Points on a hilly landscape, in no order, each with its height.
A ball rolls from a point to whichever of its 3 nearest points has the largest drop for the distance, and stops where none of them is lower. Distance is the straight distance between rows; heights are no part of it.
Q_582 h=64.1: [157 107 121 139 116 140 142 166 123  82 130 110]
Q_791 h=20.8: [ 81 126 137 117 117 148 140  96 142 165 154 103]
Q_375 h=65.2: [137 119  92  84 120  99 157 143 142 124 150 130]
Q_626 h=32.1: [157 182 144 198 149 117 121 141 133 149 106 158]
Q_184 h=68.8: [181 106 117 133 123 138  87 134 128  40 104 118]
Q_794 h=46.4: [197 149 106 158 149  96 136 130 152 115 117 151]
Q_629 h=38.2: [173 142 120 212 135 141 129 123 140 103 112 143]
Q_181 h=60.1: [ 89  92 114  92 151 136 127  45 112 151 147 144]
Q_306 h=80.9: [ 85  71 116  83 116 131 116  80  84 139 146 152]
Q_127 h=34.0: [ 95 112 146 141  99 161 146 133 128 145 159  94]
Q_489 h=35.8: [180 135 118 188 136 128 136 134 137  99 121 135]
Q_239 h=25.3: [144 139 145 163 121 125 145 148 142 140 151 107]
Q_92 h=53.7: [181 119 105 128 127 118 143 147 138  87 134 120]
Q_832 h=11.6: [131 206 166 142 150 106 100 130 127 177 125 114]
Q_786 h=93.3: [ 94  72 103  66 119 110 122  96  87 134 142 170]
Q_162 h=34.9: [170 163 131 200 139 121 127 130 144 127 107 153]
Q_954 h=34.7: [147 129 124 129 120 118 155 145 137 130 155 114]
Q_753 h=17.9: [ 92 141 133 110 128 132 137  99 148 173 155 109]
Q_188 h=48.2: [118 118 112 107 110 123 151 136 139 142 161 120]
Q_592 h=29.6: [ 92 163 140 102 146 118 131  95 156 179 145 107]
Q_473 h=27.6: [100 194 155 105 155 122 116 104 147 183 135  95]
Q_463 h=54.9: [108  95  99  72 107 121 145 146 118 113 143 147]
Q_408 h=36.2: [174 172 121 185 151 107 121 126 144 130  99 169]
Q_115 h=28.1: [161 156 143 154 141 104 140 146 147 144 139 129]
Q_981 h=79.3: [ 88  74 108  59 117 128 123 167 108  88  94 161]
Q_22 h=4.8: [101 107 101  81 107 118 144 114 124 142 159 139]
Q_665 h=47.2: [187 162 112 117 145  77 147 144 163 145 130 146]
Q_509 h=35.4: [119 158 131 111 136 101 140 120 155 178 148 117]
Q_403 h=14.7: [ 72 157 135 109 163 146 128  62 148 173 128 102]
Q_299 h=45.1: [183 126 114 151 133 118 141 143 138  94 129 124]
Q_344 h=82.8: [160 106  88  74 126 109 133 158 132  69 120 124]
Q_474 h=34.2: [142 182 163 213 144 132 118 142 124 155 119 143]
Q_112 h=13.9: [129 187 153 120 143  97 121 125 148 182 138 116]
Q_854 h=7.7: [132 197 177 161 147 113 100 130 125 176 128 112]
Q_775 h=46.8: [194 135  97 174 137 123 110 113 150  81 105 149]
Q_611 h=36.0: [115 121 168 182 105 167 140 144 127 143 159  85]
Q_814 h=35.0: [130 202 137 216 136 136 108 135 125 143  88 174]
Q_872 h=55.2: [181 113 117 170 128 142 120 135 130  67 120 122]
Q_202 h=18.2: [ 60 102 151 148 103 192 136  89 122 160 143  83]
Q_284 h=40.1: [157 143 129 227 131 153 126 126 141 102 109 147]
Q_967 h=47.4: [104 133 115  91 127 111 143  94 148 167 155 128]
Q_739 h=83.9: [211 127  85 110 141  97 112 123 151  69 117 137]
Q_437 h=20.5: [ 82 172 166 138 149 152 123  96 146 173 132  81]
Q_357 h=81.4: [ 76  55 138  84 114 139 101 109  63 131 121 161]
Q_31 h=30.8: [124 111 144 150 101 149 150 154 125 128 159  97]
Q_572 h=33.4: [142 154 159 220 130 144 131 145 131 140 132 122]
Q_197 h=74.8: [178 132  77  80 136  81 155 145 155 114 141 144]
Q_220 h=85.1: [120  87 122  89 112 149 127 180 116  69  95 110]
Q_304 h=22.8: [ 64 152 129 121 187 162 137  43 126 160  97 114]
Q_593 h=16.2: [ 99 162 168 150 128 139 135 119 148 172 151  87]
Q_258 h=86.7: [171  98 125  77 131 126  85 154 141  31  90 113]
Q_991 h=22.2: [154 194 154 142 151  89 115 138 135 172 123 137]
Q_805 h=89.4: [112  93 126 119  99 156 141 178 107  89 127 104]
Q_512 h=89.9: [ 75  50 133  81 128 135 114 175 108 110  50 171]
Q_865 h=9.4: [ 64 113 142 132 126 182 138  75 130 164 139  96]
Q_305 h=84.2: [135  98 104  69 125 122 128 167 124  61 105 121]
Q_521 h=78.3: [180 105 116 102 132 132  93 144 131  42 103 115]
Q_892 h=61.1: [156 109 132 166 116 148 140 163 121  93 132 106]
Q_555 h=49.7: [ 83  97 118  97 122 143 132  73 119 155 151 131]
Q_934 h=28.4: [ 70  86 144 130  83 179 138 128 102 141 147  94]
Q_475 h=77.7: [108  88  85  52 120  94 140 109 110 133 151 174]
Q_450 h=34.8: [182 183 134 149 150  79 125 144 142 153 112 154]
Q_291 h=35.1: [171 153 125 143 140  95 147 146 152 143 139 131]
Q_26 h=75.5: [133 101 103  91 115 126 141 168 120  83 127 119]
Q_91 h=88.2: [ 55  65 141 100  93 165 110 137  74 128 112 137]
Q_251 h=63.6: [ 77  65 118  68 114 125 113 137  86 113 104 171]
Q_70 h=63.9: [104  89  94  69 112 109 146 126 108 128 150 154]
Q_346 h=29.7: [ 75 107 128 112 147 156 131  44 123 162 134 120]
Q_290 h=29.2: [ 71  88 133 117  94 166 132 101 108 149 149 116]
Q_856 h=24.3: [152 235 167 151 137 108  78 122  77 175 108 150]
Q_77 h=77.4: [199 107 106 122 131 123  72 117 135  46 108 132]
Q_136 h=14.9: [ 89  87 111  82  99 137 139 148  97 112 132 142]
Q_943 h=86.1: [ 73  67 130  84 105 151 121 182 100  97  80 147]
Q_957 h=20.6: [131 162 163 159 134 123 133 136 143 167 146 108]
Q_808 h=28.0: [157 187 154 165 148  98 116 145 137 163 119 145]
Q_79 h=30.0: [156 134 145 198 129 134 139 144 136 122 135 124]

For each start below, name the point where the ball stops.
Q_786 => Q_22
Q_239 => Q_593
Q_808 => Q_854
Q_127 => Q_865
Q_291 => Q_593
Q_290 => Q_865
Q_509 => Q_854
Q_306 => Q_865
Q_473 => Q_854
Q_512 => Q_136
Q_181 => Q_865
Q_357 => Q_136

Call two points neighbours if one is among the 3 nearest of the other. Go from one point of each pair to the other, from neighbour to neighbour, staying as low as possible. Name the highest point that can't be avoided.
Q_854 and Q_26 => Q_344
Q_753 and Q_865 => Q_791
Q_22 and Q_136 => Q_463
Q_593 and Q_403 => Q_437
